Points on a hilly landscape, in no order, each with its height.
From any point a ball rolls to the lowest of the 2 points nearest to it. It stops when none of these is lower. Distance is the straight distance between rows; heights are no part of it.
J_183: [ 1.68 -2.04 -1.17 -1.41  1.49 -2.10 -2.69  0.45 -0.32  3.35  0.45 -0.61
  0.83  1.12  0.06  0.42 -1.03  1.71  2.70 -2.05  2.91]  h=5.13
J_380: [ 1.08  0.90  2.01  0.03  1.08 -0.59  1.49 -0.82  1.89  0.28  0.02  0.21
 -2.23  1.70 -1.98  0.08 -1.79  1.34  0.73 -1.06  4.26]  h=6.41
J_225: [-0.22  1.36  0.50  0.91  2.29 -0.68 -1.07  1.84  1.50  3.84 -1.19 -4.24
  2.79 -2.95  0.17 -2.21 -1.32 -0.99 -0.77 -0.79  0.57]  h=4.06
J_421: [ 0.11  1.54  0.43 -0.99  2.63  0.54 -3.17  1.26  1.07  2.17  0.33 -3.04
  0.43 -2.47  0.79 -1.64 -0.22 -0.51 -1.16 -2.80 -0.69]  h=4.22
J_500: [ 0.13 -0.98 -0.97 -2.77 -2.05  0.54  2.46  0.46 -1.42 -2.41  0.00  1.41
 -2.47  3.33  0.96 -1.29  1.05  0.65 -0.65  1.74  2.09]  h=4.58
J_903: [ 2.68 -1.00 -1.93 -0.69 -0.06  0.85 -1.20 -1.22 -0.15 -2.83  0.47  0.18
  0.19  3.96  0.02 -2.84  2.06  1.66 -0.95 -0.86  0.41]  h=2.56
J_568: [-4.87  2.84  1.63  0.05 -0.36  2.00  0.35  0.37  0.58  0.85  0.74 -0.16
 -0.79 -1.84  2.00  1.09  0.77 -4.66  1.21  0.59 -5.17]  h=1.54
J_921: [ 0.35  2.11  2.35 -2.42  0.37  2.94 -2.22 -1.19  1.69 -0.69  0.12  2.12
 -1.33  0.05  2.80  1.63 -0.17 -0.20 -0.74 -3.92 -1.59]  h=1.79
J_243: [-0.34  0.47  0.89 -0.39  1.18  3.83  3.18 -2.47  0.54 -3.42  0.55  2.73
 -1.87  5.07 -2.70 -0.43  1.13  3.48 -0.95 -0.75  2.44]  h=6.10
J_902: [-0.95  2.72  0.14  2.15 -0.35  2.45  1.36  1.79  0.61 -2.25 -1.36  2.15
 -0.47  0.67  0.79 -1.15 -0.82 -1.58 -4.63 -0.62 -1.30]  h=5.43
J_589: [-0.02 -2.21  0.29  1.10 -1.40 -1.44  2.30  3.41 -1.18 -0.49 -0.85  0.95
 -1.11  0.69 -2.29 -1.54 -2.84  2.37  1.90  4.60  3.53]  h=6.43
J_217: [ 0.11 -0.23  2.19  0.96  0.55 -2.42 -1.84  3.28  0.63  3.16  0.82 -3.47
  0.58 -4.90 -2.80 -0.62 -1.39  0.54  4.07  0.58 -2.02]  h=1.40
J_11: [ 0.80 -2.23 -0.84 -0.62  1.38 -0.27 -1.25 -2.43 -1.28  1.83 -0.39  1.81
 -0.06 -1.21 -1.24  3.09 -1.46  2.57  2.06 -2.50  0.27]  h=4.70
J_612: [-1.06 -0.45 -0.01 -1.39 -1.60 -1.62 -1.33 -1.96  1.80  2.36  1.82 -2.87
 -0.03 -2.08  1.35  1.30 -0.54 -1.15  1.39 -0.13  0.10]  h=3.31
J_996: [ 1.57  1.51  0.54  1.51 -0.97  0.95 -0.45 -2.54  0.50 -2.53  0.27  0.99
 -1.98 -0.51 -1.20 -0.84 -0.61  3.38  0.72  1.52  0.26]  h=6.99
J_487: [ 1.30 -1.32 -1.26 -0.04  2.18 -0.62 -1.67  2.52 -3.61  0.66 -2.31  0.21
 -0.35 -0.30 -4.47  0.48 -1.42  2.83  2.88  0.30  0.74]  h=1.30
J_769: [ 0.13  2.05 -0.75 -0.95 -0.86  0.47 -0.14 -2.06  0.89 -0.92 -0.48 -0.07
 -0.70  1.56  2.32 -0.69  1.10  0.12 -4.35 -1.52  2.49]  h=2.30
J_599: [ 0.93 -1.56  3.33 -2.33  1.04  1.45  0.69 -1.43  0.83 -1.02  1.57  1.46
 -1.84  4.67  2.15  0.64 -0.51 -0.29 -1.69 -0.41  1.76]  h=6.82
J_702: [ 1.07 -1.12 -0.80  0.26  1.67  0.22  1.53 -0.99 -1.97 -2.29 -0.79  2.21
  1.32  3.82 -2.58  0.57  2.03  1.76 -0.53  0.08  1.70]  h=3.54
J_165: [-2.47  3.19 -0.89  2.53 -1.03  1.68 -0.18  0.53  2.12 -0.42  2.71 -1.26
 -0.09 -0.67 -0.09 -2.22  1.38 -2.60  0.40  0.30 -5.39]  h=6.96
J_509: [-0.98  0.54 -2.31  2.54 -1.79 -1.88  3.65  2.10  0.28  1.11 -0.50  0.05
  4.51 -1.81 -0.72 -3.36 -0.25 -2.37 -3.08  2.12  2.05]  h=1.48
J_164: [ 0.20 -1.63  1.46 -2.26  1.90  1.40 -3.26 -1.38  1.69  0.01  1.05 -1.18
  0.91 -4.04 -0.02  1.60 -3.31  1.48  1.79 -3.59 -2.89]  h=4.56
J_851: [-0.23  1.29  1.58  0.77  0.44  4.91 -0.23 -1.94 -1.24 -3.33 -1.27  3.86
 -0.76  2.93  1.27  0.43 -0.15  2.93 -1.90 -1.48 -1.13]  h=5.60
J_875: [ 1.47 -0.75  0.22 -3.23  0.20 -1.62  1.24  1.80 -1.57 -0.17  0.34 -0.71
 -3.22  2.90 -0.75 -1.92  0.06  1.67 -0.59  1.40  2.48]  h=4.97
J_322: [ 1.00 -0.76 -0.42  0.64  1.68  1.82 -2.72  1.41  0.00 -1.69  1.20  0.60
 -0.25  0.13 -0.45 -1.23  0.35 -2.13 -1.08 -1.64 -3.45]  h=3.12
J_246: [ 0.51 -2.71 -0.39  1.88 -0.22 -0.09  1.55 -2.18 -0.81 -3.19  0.49  2.36
  2.30  3.12 -2.35 -0.05  1.57 -0.88 -1.73  0.95  2.28]  h=4.03
J_398: [-0.71 -0.60 -1.97  1.95  0.13 -1.16  0.25 -2.37 -1.16 -0.06 -0.99  2.95
  1.47 -0.54 -0.82  2.71  0.35 -1.40 -0.78 -0.20  1.72]  h=4.35
J_3: [ 0.81 -2.46 -0.97 -1.33 -1.23 -3.03 -2.65  1.22  1.55  4.07  2.32 -2.67
  2.29 -1.25 -3.51  0.00 -0.81 -0.64  3.10 -1.93 -0.54]  h=5.41
J_412: [ 1.50 -1.63  0.14 -1.04  2.70  1.56 -2.22 -0.67  1.12  0.79  1.65 -2.02
  1.17 -1.01 -0.27 -0.03 -2.23  0.59 -0.57 -4.44 -0.98]  h=4.41
J_12: [-2.77  1.75 -1.65 -0.04 -1.03  1.21 -0.71 -1.90  1.54  2.56  1.56 -2.12
 -1.03 -1.16  2.40 -0.01  1.45 -2.05  1.67 -0.07 -2.36]  h=3.57
J_863: [ 0.91 -2.22 -0.08  0.19  0.61 -1.59 -3.02  1.66  0.69  3.34  1.28 -1.36
  3.44  0.19 -2.11 -0.17 -1.31  1.34  4.51 -1.32  1.28]  h=5.27
J_522: [-2.44  2.32  3.06 -1.95  0.15  3.30 -0.78 -0.46  1.51  1.85  0.52 -0.12
  0.00 -2.58  1.98  2.74  1.06 -4.10  0.05 -2.43 -5.68]  h=1.22
J_477: [-0.37 -0.18  1.37 -1.03  0.01 -0.28 -0.99  1.30  2.78  2.21  2.32 -2.21
 -0.24 -4.12 -1.53  0.44 -2.32 -0.90  4.98 -1.05 -3.29]  h=1.71
J_262: [ 0.44 -1.36 -1.33  1.65 -1.06  0.45  0.65  2.45  0.24 -0.14  0.61  0.21
  1.33  0.31 -1.62 -3.20 -3.33  1.81  2.72  3.57  1.97]  h=6.60
J_462: [ 1.52  0.31  0.52  0.80 -2.29 -3.83  0.07  2.96  0.70  2.33 -0.64 -1.91
 -1.36  0.51 -0.62 -1.98 -1.75  1.59  2.11  3.05  3.34]  h=6.42
J_126: [-2.58  0.14 -1.71  3.79  0.50 -0.17 -0.17  1.71  1.65  1.41  0.16 -1.47
  2.92 -2.68  0.44 -1.72 -0.51 -1.13  2.36  1.71 -2.10]  h=6.76
J_544: [ 0.25 -2.64  4.10 -2.25  1.01 -0.41 -1.54 -1.70 -0.42 -0.96  0.18 -0.92
 -0.80 -1.95  0.19  1.76 -2.35  0.00 -0.86  0.16  1.01]  h=2.47
J_834: [-0.31  1.85  0.61 -0.52  1.03 -0.02 -1.14 -0.64  1.33  1.13 -0.51 -1.24
 -0.10  0.13  4.54  0.28 -0.76 -1.04 -1.83 -1.76  1.38]  h=2.70
J_247: [ 0.40  0.36 -0.15 -1.30 -1.99  2.01 -2.53 -1.90  1.33 -0.87  1.47 -1.20
 -0.13  1.65  3.74  0.14  2.48 -1.79 -2.03 -1.72 -3.22]  h=3.80
J_408: [-1.07 -0.29 -4.07  1.93 -1.17 -2.28  1.78  5.62 -1.19  1.96 -1.31  1.14
  2.44 -1.23 -1.08 -2.50 -1.21 -0.60  1.03  2.62  1.45]  h=7.49
J_28: [ 0.31  1.74 -3.12  1.60  0.10 -0.88  2.74  1.44 -1.64 -1.39 -1.73  1.86
 -1.14  1.39  1.43 -0.17  0.27 -0.02 -0.50 -0.86  0.37]  h=5.84
J_90: [ 1.72 -0.69  1.32 -0.09  1.37 -1.15 -1.70  2.22 -0.40  2.10  0.16 -1.87
  0.91 -3.61 -2.56 -1.42 -3.05  0.47  1.45 -0.47 -0.14]  h=1.03
J_295: [-0.54  0.41  2.43  0.16  1.40  2.82  3.37 -2.00  1.12 -0.90  0.11  2.28
 -1.46  2.08 -3.87  0.62 -0.19  1.75  0.14 -0.29  3.72]  h=6.28
J_122: [ 1.30 -0.20  2.92 -2.30  2.16  1.16  4.48 -0.98 -1.00 -0.40 -1.30  2.57
 -3.40  2.71 -0.65  1.87  1.98  3.39  1.81  1.36  2.19]  h=6.33
J_427: [ 0.76 -0.17 -0.69  1.52 -0.03 -2.36 -0.21 -2.51  1.00  0.86  0.61  0.68
  1.67  0.12 -4.58 -0.86 -0.18  0.41 -0.28 -0.72  2.78]  h=7.54
J_803: [ 0.18 -0.23  0.27  0.25  1.00  0.59 -2.43 -0.30 -0.10 -0.47  0.57 -0.08
 -0.16 -2.80  1.97  0.77 -0.60 -0.77  0.02 -1.05 -4.36]  h=3.49
J_181: [-0.35  1.25  0.90 -2.25 -0.79 -0.92 -1.21 -0.19  2.35  0.77  1.71  2.82
 -1.58 -0.61  0.09  2.96  0.32 -2.50  1.70 -2.50 -2.26]  h=4.84
J_219: [ 0.06  0.23  1.72 -2.36  1.15  0.65  4.74  0.68 -1.36 -0.28 -1.96  0.29
 -3.35  2.07 -2.46  0.37  1.31  5.03  1.79  3.43  3.29]  h=5.98
J_912: [-0.22 -1.44 -1.00  2.87 -1.86  1.96  1.85 -1.46  0.14 -2.95  0.57  3.15
  1.12  3.66 -0.25  0.58  0.22 -0.55 -1.88  1.01 -0.45]  h=4.44
J_239: [ 1.31 -0.36  1.83 -1.25 -0.76 -2.08  4.05  2.16 -2.30  0.23 -1.48 -0.36
 -2.28  2.47 -3.14 -1.26  1.34  2.84 -0.43  2.26  3.79]  h=5.45
J_699: [ 0.52 -0.01 -0.25  3.16  1.51  1.31 -1.06 -0.02 -0.49 -2.13 -0.91 -0.92
  2.12 -0.06  0.56 -2.31 -1.31  0.33 -2.50 -0.38  0.32]  h=5.71
J_346: [ 0.31  3.52 -1.06  3.12 -2.39  3.06  0.95  0.48  1.31 -4.69 -0.73  2.11
  0.25  3.04  0.51 -1.25  0.10 -0.90 -3.55 -1.33 -1.49]  h=5.20
J_541: [-2.31  1.60  0.61  1.45  1.39 -0.73  1.12  0.62  0.97  1.55  0.58  0.42
 -0.93 -2.79  0.99  2.14 -0.17 -4.36  1.02 -0.02 -2.77]  h=1.85
J_482: [-1.63 -0.29 -0.32  1.15 -1.83  0.53 -0.66 -2.54  0.37 -2.36  1.03  2.33
 -0.71  0.39  3.06  3.76  0.45 -1.94 -0.52  1.13 -2.17]  h=4.76
J_361: [-1.94  3.52 -3.50  0.73 -1.47  1.14  0.91 -1.14  0.72  1.00  0.13 -1.66
  2.14 -0.05 -0.12 -3.35  2.29 -2.95 -2.81 -1.13 -0.10]  h=2.49
J_98: [ 0.35 -2.37  3.88 -0.99  1.54 -0.18  0.79 -2.82 -1.40 -1.05 -1.05  0.66
 -1.15 -0.47 -1.74  2.32 -1.66  2.55  0.17  1.04  3.90]  h=2.01
J_242: [-0.99  1.72  0.91  0.18 -1.21  0.08 -2.04 -1.04  0.65 -2.09  1.65  0.46
 -0.51 -1.02 -0.67 -0.51  2.65 -3.23 -0.25  0.00 -6.51]  h=7.15
J_306: [ 1.54  0.00 -2.38 -0.42 -0.14 -0.48 -1.11 -1.06  0.63  0.73  0.59 -0.97
  0.96  2.88  0.43 -1.66  1.79  0.55 -1.40 -1.82  2.59]  h=1.66
J_443: [-3.57  0.14 -1.86  1.98 -1.02  1.64 -0.51  0.17  1.37 -0.48  0.99 -0.97
  1.31 -1.27  0.59 -1.24 -1.54 -3.90 -0.01  0.89 -2.90]  h=6.84
J_594: [ 1.57 -1.14 -0.46  3.56  1.12  1.04  0.91  1.04  1.89 -1.85 -1.17 -0.04
  3.04  1.83 -0.61 -3.73 -0.67 -0.46 -0.91  1.41 -0.20]  h=5.87
J_828: [ 1.92  1.17 -0.81  0.91 -0.34 -0.65  4.07  2.38  0.15 -2.62 -0.69  1.05
  1.43  1.74 -3.05 -3.65  1.64  0.41 -2.28 -0.45  2.33]  h=6.30
J_623: [-3.23 -0.36 -3.77  0.62 -2.17 -0.26 -0.18 -0.85  0.74  2.41  1.57 -2.45
  1.81 -0.66  1.95 -1.69  1.56 -1.44  1.30  1.82 -0.61]  h=3.82
J_454: [ 0.96  0.42  0.49  1.59  0.42  2.44  1.09  0.56 -1.96 -3.20 -1.84  3.28
 -0.17  2.83  2.80  1.54 -0.14  1.03 -0.94 -0.44 -1.55]  h=5.35
J_935: [ 0.07 -0.09 -0.34  1.53 -1.89 -1.92  0.43 -0.05  0.37 -0.79  0.31 -1.51
 -0.02 -1.89  1.89 -0.49  0.44 -1.26 -0.16  3.03 -0.96]  h=2.88
J_521: [ 1.76 -3.01  0.68 -2.18  2.80  1.14 -0.33  0.25 -3.40  0.23 -0.51  1.85
 -0.57  1.14 -3.91  1.49 -0.26  3.06  2.62 -0.12  0.93]  h=2.22
J_971: [ 0.43  0.70  1.30  3.33 -1.19 -4.27  0.11  0.74  1.64  3.51 -0.89 -3.14
  1.56 -2.31  0.26  0.61 -0.28  1.04  1.74  1.80  1.41]  h=3.66
J_223: [ 0.06 -2.05 -2.28 -1.86  0.64 -0.37 -2.45  1.05 -1.54 -1.13  0.47 -0.35
 -0.37 -0.08 -1.04 -1.22  1.31 -0.80  0.19 -0.16 -1.60]  h=2.55
J_756: [-2.68  0.27 -3.32  1.61 -0.82 -2.22  0.32  3.61 -1.01  4.07 -0.55 -2.29
  2.25 -3.18 -0.97 -1.57  0.18 -0.58  0.43  1.59  1.18]  h=7.38
J_897: [ 1.30  2.55 -0.41 -1.45 -0.22 -1.95 -1.58  0.04  1.38 -0.12  0.32  2.32
 -2.20 -1.56 -2.63  0.73  1.07 -1.89  1.05 -0.61 -2.85]  h=4.98
J_730: [ 0.30 -1.71 -0.01  0.26 -2.59 -1.56 -1.46  1.09 -0.76  3.34 -0.95 -2.30
  2.36 -0.55 -3.33 -1.92 -1.23  4.51  0.96  2.47  5.30]  h=7.12
J_774: [ 2.08  2.66  0.96 -0.42 -2.34 -0.60  3.70 -1.47  0.89 -3.52 -0.90  2.88
 -0.95  1.70  0.86  0.35  1.51  1.64 -1.77  0.44  0.40]  h=6.71
J_832: [-0.43 -0.30 -0.79 -0.92  0.78  1.26 -2.21  0.02  0.17  1.03 -0.13 -0.28
 -0.88  1.48  3.87  1.85 -1.34  0.45  1.23 -3.02  0.45]  h=2.97
J_676: [ 0.08 -0.92  0.21  0.48 -0.30 -3.00  0.90  2.30 -1.52  0.74 -0.92  0.06
 -2.74 -0.28 -1.42  0.38 -2.16  1.84  2.51  1.95  3.03]  h=6.22
J_395: [-0.76 -1.15  0.26 -1.08  0.28  1.85 -2.80 -1.65 -1.62 -2.92  1.04  3.35
 -1.51 -0.54 -0.59  1.76 -1.29 -1.56 -1.88 -0.43 -0.51]  h=2.45
J_940: [ 1.29  2.60 -1.86 -1.62 -0.69 -1.49 -2.11  0.35  0.84  2.25  0.12 -1.98
 -2.05 -0.73  1.72 -0.54  1.15  1.66  1.73  0.22  0.01]  h=6.92
J_892: [ 2.55  2.98  3.31  0.88 -1.38  1.12  0.38 -2.20  0.86 -3.32  0.08  2.56
 -1.04  0.50  0.19  0.48  0.66  0.83  0.17 -0.11 -1.66]  h=6.86
J_120: [ 0.00 -0.28  0.43 -1.91  0.68  1.08 -3.58 -0.64 -0.06 -0.15  0.31 -2.57
 -0.75 -0.56  3.74  0.30  0.82 -1.78 -0.21 -1.03 -3.47]  h=3.33
J_770: [ 1.38 -0.64  0.86 -0.21  0.85  1.74 -0.66 -0.74 -1.67 -2.28 -2.29  3.03
 -1.64 -0.24  3.29  2.97  0.15  1.29  0.67  0.11 -1.39]  h=5.12
J_678: [ 1.15  1.22 -0.45 -1.00  1.57 -2.63 -0.84  1.26 -2.81  0.99 -1.80 -1.04
 -0.73 -1.93 -1.43  0.02 -0.24 -0.77 -1.27 -0.16 -0.51]  h=5.39
J_640: [-0.15  0.40 -2.29  3.34 -2.52  1.89 -0.24 -0.41  0.59 -3.40 -0.15  0.73
  0.91  1.93  2.49 -0.78  0.66 -0.74 -2.14  0.58 -2.72]  h=4.85
J_227: [ 0.07 -1.24  1.43 -3.59  1.37 -1.11 -1.64  2.43  0.34  1.94 -0.66 -1.66
 -1.84 -1.49  3.13  1.87 -1.90 -0.77  1.74 -0.64 -1.39]  h=3.46
J_485: [ 1.56 -1.52  2.18 -0.06  0.99 -0.57 -0.13 -1.48  0.14  0.98  0.67 -1.04
  1.59  0.64 -5.22 -2.65 -0.17  2.79 -0.16  0.44  4.38]  h=7.66
J_478: [ 0.75 -1.21  1.62  0.05 -0.28 -0.87 -1.31  0.14  2.03 -1.18  2.71  0.44
 -0.75  2.79  0.97 -0.07  0.28 -2.00 -1.70 -0.68  0.63]  h=6.65
J_24: [-3.17  1.22 -2.00 -1.10 -2.69 -2.30  1.12  0.55 -1.84  1.72 -0.23 -3.33
 -0.62 -2.89  1.38 -0.28  3.10 -2.76  0.92  2.06 -3.85]  h=2.86
J_750: [-0.16  0.79 -0.21  0.52 -0.29 -1.33 -2.05 -2.95  1.33  0.97  1.83 -0.40
  1.84 -1.52 -3.91  0.56  0.77 -1.70  0.17 -1.94 -0.90]  h=7.44
J_270: [ 1.18 -0.73  2.74 -2.43  2.00  1.31 -2.06 -0.96  1.76  0.70 -0.05  1.75
  0.06 -2.41  2.08  4.09 -2.58 -0.72  2.35 -4.00 -2.58]  h=4.63
J_887: [-1.58  1.99 -0.59  1.75 -0.83  1.39  0.64 -0.75  0.40  0.76  0.20 -3.02
  1.62  0.57  3.95 -0.92  3.59 -3.28 -1.41  0.46 -4.27]  h=3.73
J_364: [-0.07 -0.94 -1.02  0.56  0.67 -1.26 -0.98 -2.67  0.29 -0.43  1.32  1.77
 -0.32 -0.23 -0.10  2.74 -1.47  0.62  1.18 -0.93  1.13]  h=4.55
J_486: [-0.33 -2.52  3.56 -2.94  1.29  2.83 -1.19 -1.49 -1.15 -2.91  0.05  3.28
 -2.40  0.24 -0.10  1.71 -2.10  1.30 -1.03 -1.95  0.52]  h=2.32
J_466: [ 0.80 -1.99 -0.49 -0.61 -1.27 -1.07 -1.22  0.91 -0.33  1.94  0.34 -1.20
 -0.57  1.57 -2.67 -1.52 -0.87  5.51  2.60  0.89  3.74]  h=6.93
J_192: [-0.25  2.71 -1.29  1.14  0.63 -0.47 -1.12 -0.69  0.61  0.59 -0.23 -1.62
  1.76 -0.91  0.16 -1.26  3.34 -1.63 -2.58 -1.78 -0.94]  h=2.90
J_837: [ 2.53 -2.26  0.58 -1.33  1.67 -1.49 -1.64 -2.04 -2.26  2.33 -1.72 -1.02
  0.20  0.10  0.73  1.14 -0.33  2.88  1.43 -1.66  2.89]  h=4.93
J_6: [-0.23 -0.60  1.92 -4.13  0.59  0.08 -1.83 -3.25  1.53  1.20  0.88 -0.61
  0.46 -2.43  2.74  3.75 -0.64 -2.18  1.17 -2.63 -1.97]  h=4.72
J_238: [-0.12  0.13  0.65  1.57  0.34 -2.38 -1.55  1.43  0.41  5.11 -0.45 -4.07
  3.57 -2.32  0.10 -1.04 -0.24  1.74  1.32  0.83  0.43]  h=3.88
J_555: [ 1.02  0.00  1.38  0.00  1.16  0.51 -0.99  0.11 -0.85 -2.65 -1.71 -0.87
 -1.58 -2.42 -0.66 -1.01 -1.88  2.59 -0.06  1.34  0.60]  h=7.13
J_986: [ 0.83  0.93 -0.61  2.79 -1.32 -3.37  1.77  1.46 -0.23  0.96 -2.08 -2.83
  1.10 -2.83  0.96 -1.51  0.22  1.10  0.85  2.86  0.45]  h=3.34
J_602: [-2.82  0.23 -0.54  0.91 -2.21 -1.16  1.20 -1.52 -0.39  0.45  1.06 -2.50
 -0.47 -3.25  2.00 -0.20  1.32 -3.67 -0.87  3.30 -3.13]  h=2.42
J_549: [ 0.13  0.11  3.39 -0.88  1.03  4.63  1.86 -1.50 -0.79 -4.66 -0.45  2.82
 -0.98  4.36  0.05  0.67  1.37  2.34 -2.50 -0.61  0.47]  h=5.83
J_969: [-0.61  0.55 -1.31  2.52  0.79 -0.73 -0.19  0.39  1.39  2.32 -0.41 -3.30
  3.09 -0.35  2.13 -1.86  3.67 -2.20 -0.71 -0.36 -2.19]  h=3.32
J_335: [ 1.38  0.09  3.51 -3.94  1.44  3.53 -2.99 -1.28 -0.20 -2.31 -0.47  3.89
 -1.66 -0.27  2.62  1.77 -1.14  1.41 -1.06 -2.48  0.42]  h=2.05
J_444: [ 1.85  0.77 -2.08  1.02  0.35 -2.02  0.86  1.84 -0.89  0.01 -1.82  0.06
  0.56 -0.28 -1.37 -0.67  1.05 -1.15 -1.10  0.06  0.76]  h=5.59
J_701: [-1.21 -1.46 -2.73 -2.07 -1.09 -0.20 -1.51  0.03 -2.50 -1.97  0.76  2.03
 -2.49 -0.52  0.01  0.76  0.48 -1.32 -0.99  0.63 -0.82]  h=1.87
J_154: [-2.28  1.88  0.14 -0.21 -3.66  1.26 -0.29 -1.31 -0.21 -0.88  0.68  1.55
  0.23 -0.08  4.23  2.87  2.22 -3.94 -2.43  0.71 -4.21]  h=4.54
J_906: [ 1.40 -2.32  2.18 -2.25 -0.48 -1.15 -2.83 -1.93  0.36 -1.68  0.83 -1.92
 -1.24 -0.39  1.74  0.16 -1.05 -0.29  0.17  0.63 -1.43]  h=2.85
J_495: [ 0.17  0.50 -1.24  0.25 -0.18 -1.43  1.84  1.24 -1.64  0.16 -1.48  2.66
 -2.63  0.89  0.72  1.66 -1.32  0.89  1.18  0.82  2.32]  h=6.04
J_688: [ 0.75  0.45 -3.19 -0.24 -1.81 -2.74  0.47  1.20 -0.05  1.76 -0.20 -1.08
 -0.78  1.77  1.42 -0.25  1.23  1.26  2.27  0.78  1.83]  h=6.77
J_930: [ 0.81 -1.61  2.82 -0.85  3.57  1.22  1.78 -1.00 -2.96 -0.36 -2.30 -0.30
 -1.05  0.16 -1.10  0.29 -0.38  4.31 -0.99  0.95  3.94]  h=1.17
J_744: [ 0.19  0.17 -1.69 -1.20 -2.86 -4.68 -1.28  3.48 -0.19  2.09  0.40 -2.47
 -0.36  0.49 -0.53 -1.60  0.51  0.35  1.17  1.87  1.59]  h=6.59
J_221: [-0.65 -0.25 -2.90  0.48 -1.85 -2.02 -0.63  1.06 -1.87  3.60 -1.14 -1.22
  1.90 -1.30 -1.77 -0.49 -0.45  1.90  0.57  1.12  3.94]  h=7.26
J_461: [ 1.65  1.34 -0.32  0.57  1.03  0.69  6.61  1.29 -1.78 -2.83 -1.54  2.49
  0.67  2.75 -1.24 -1.65  1.97  1.07 -3.50 -0.46  1.85]  h=6.57
J_626: [ 1.54 -2.20  1.63  0.08 -0.23 -1.32  0.61  0.63  2.73  0.42  1.53 -0.06
 -0.24  2.63 -0.07  0.13 -1.66 -1.50  0.50 -0.14  3.24]  h=6.51
J_379: [ 2.07  0.41 -0.54  3.96 -0.90  2.27  3.27  1.19  1.62 -2.91 -0.95  1.37
  2.38  3.42 -1.13 -3.46  0.05  0.31 -2.77  0.69  0.66]  h=6.05
J_852: [-1.99 -0.08  0.87 -2.08 -0.13 -0.61 -0.76  1.96 -1.08  3.73 -0.36 -2.87
 -1.59 -3.66  2.56  1.62 -0.39 -1.28  2.30 -1.49 -2.38]  h=3.45
J_520: [-1.21 -1.14  2.85 -0.43  2.57  3.75  6.53  0.69 -0.80 -1.92 -0.05  1.92
 -0.62  3.71 -2.12 -0.47  1.37  2.34 -2.75  1.77  1.37]  h=7.14
J_572: [-4.24  1.16 -0.88 -1.70 -0.11 -1.00 -0.20  1.31 -2.32  3.49  0.73 -3.67
 -1.09 -2.96  1.89  0.59  2.33 -1.61  2.52  0.01 -3.21]  h=3.21
J_136: [ 2.17 -2.26 -0.89  1.56  0.80  0.39 -0.75  1.76 -0.30  1.16 -0.90 -0.61
  1.59  1.80 -1.42 -1.74 -1.38  3.87  2.56  0.80  1.96]  h=6.74
J_111: [-0.49 -2.02  2.11 -2.37  2.90  2.69  2.94  0.26 -2.56 -0.32 -0.25  2.04
 -2.58  0.66 -5.10  1.25  0.26  3.44  1.92  0.22  1.62]  h=3.08
J_968: [-1.59  0.28  0.13  0.87 -0.69 -1.18 -1.08 -2.32  1.77  1.83  1.72 -3.07
  0.47 -0.20  1.39  0.28 -0.39 -2.26 -2.25 -0.36  1.58]  h=3.04
J_566: [-1.22  2.03  0.68 -0.61 -0.59 -0.06 -1.79 -2.11  2.02  0.14  2.86 -0.91
  1.18 -2.19 -2.28 -0.17  2.12 -3.88  0.40 -2.37 -4.94]  h=7.32
J_257: [-2.19  1.78  1.98 -0.91 -0.31  4.21 -2.76 -0.77  2.82  0.40  1.13  0.46
 -0.44 -2.13  2.01  1.99 -0.97 -2.44 -1.18 -4.35 -3.75]  h=1.49
J_180: [ 2.36  1.84  2.33 -0.89  0.13  0.37  4.65 -1.40 -0.79 -3.30 -1.76  3.25
 -2.48  2.25 -0.69  2.34  1.85  1.97 -0.45  1.51  1.75]  h=6.56
J_908: [-0.12  1.64  0.16  2.53  0.64  1.10  1.09  0.94  1.66 -1.54 -0.09  1.10
 -0.48  0.02  0.95 -1.12 -3.07 -1.27 -1.93 -0.52  0.71]  h=5.57
J_659: [ 0.42 -1.59 -1.64  3.02 -1.19 -1.10 -0.59  2.90  1.67  0.89 -0.14 -1.57
  3.85 -1.14 -0.66 -3.22 -1.53 -0.62  1.98  3.15  0.61]  h=6.69
J_957: [ 0.77 -1.49 -0.68 -0.05  0.35  1.62  3.05 -0.20 -1.80 -2.46 -1.20  1.44
 -0.26  1.52 -1.39 -1.15  0.19  2.84 -1.19  2.36  1.62]  h=4.07
J_929: [-2.83  1.36 -0.98 -0.06 -1.95  1.93 -0.85 -1.58 -0.53 -0.86  1.58 -1.58
  0.63  0.35  3.28  0.08  2.48 -2.65 -3.80  0.62 -4.69]  h=4.17
J_166: [-0.92 -2.29 -1.63 -1.40  0.35 -0.08 -1.94  2.83 -0.22  2.34 -0.14 -1.47
 -1.04 -0.24  2.61  0.92 -1.97 -0.73  0.71 -0.45  1.23]  h=3.23
J_222: [-1.74  0.18 -5.02  3.84 -1.58  2.86  0.09 -0.36 -0.02 -0.63  0.12 -0.03
  2.35  0.76  3.64 -1.54  0.29 -0.66 -1.86  0.16 -0.54]  h=5.14
J_194: [ 1.16  0.44  0.48 -2.91  0.64 -2.57 -1.06 -0.79  0.47  0.76  0.38  1.69
 -1.88  0.33  1.25  3.80  0.28 -0.57  1.83 -1.19  0.90]  h=4.71
J_534: [ 0.39  2.13  0.43 -2.80 -0.53 -2.51 -0.75 -0.19 -1.24 -0.10  0.02 -0.31
 -1.93 -2.39 -0.62  0.43  2.18 -2.40 -0.57  0.62 -1.80]  h=5.17
J_842: [ 0.28  1.43 -3.05  1.17 -2.24 -1.41  2.06 -0.38  0.88 -0.42 -0.76 -2.14
  2.76 -0.51  1.05 -2.68  0.98 -1.20 -3.76  0.69  2.04]  h=2.00
J_159: [-1.25 -0.21  0.78  0.68  0.75 -0.92  0.95 -0.08  2.18  2.51  2.27 -1.36
  1.43 -3.15 -0.68  1.78 -1.35 -2.88  2.80 -1.05 -3.66]  h=1.91
J_662: [-2.09  0.57 -0.77  1.03 -1.05 -1.29  0.49 -2.55 -0.31 -0.45  0.02  1.73
  0.50  0.42  2.42  2.89  0.15 -2.81 -2.65  1.01  0.86]  h=4.57
J_880: [-0.20 -1.56 -1.72 -0.72  1.12 -1.33  0.62 -2.57 -2.65 -0.18 -0.61  2.59
  0.76  1.80 -2.69  2.20  1.12  1.69  0.16  0.39  3.75]  h=4.01
J_981: [-0.01 -1.08  0.60  0.34  1.08  1.90  7.60  3.36 -1.64 -2.13 -1.34  2.09
 -0.59  3.98 -3.24 -1.41  0.63  1.69 -1.33  1.84  1.79]  h=6.87
J_511: [ 0.19 -0.33 -1.12  0.15 -0.22 -0.14 -1.20 -1.50 -0.36 -1.24 -1.91  2.55
  0.44  0.47  4.52  3.35  0.85 -0.76  1.00  0.50 -2.43]  h=4.94
J_708: [ 1.15 -2.78 -0.02  0.79  2.65  0.02 -1.83  1.90 -1.47  0.18 -0.05  0.43
  0.67 -1.98 -4.39  0.18 -2.98  1.40  1.33  0.31 -0.06]  h=0.56

Call two points neighbours if one is among the 2 nearest of the other. Go from one point of each pair to the other, from neighbour to neighbour, staying as low as possible. Name the highest point that can't be avoided.
J_930, J_522 => J_803
J_708, J_306 => J_957
J_701, J_708 => J_395
J_306, J_602 => J_227
J_522, J_708 => J_159

For each start below, name the point where the ball stops.
J_221 => J_398
J_412 => J_602
J_408 => J_398
J_892 => J_702
J_461 => J_640
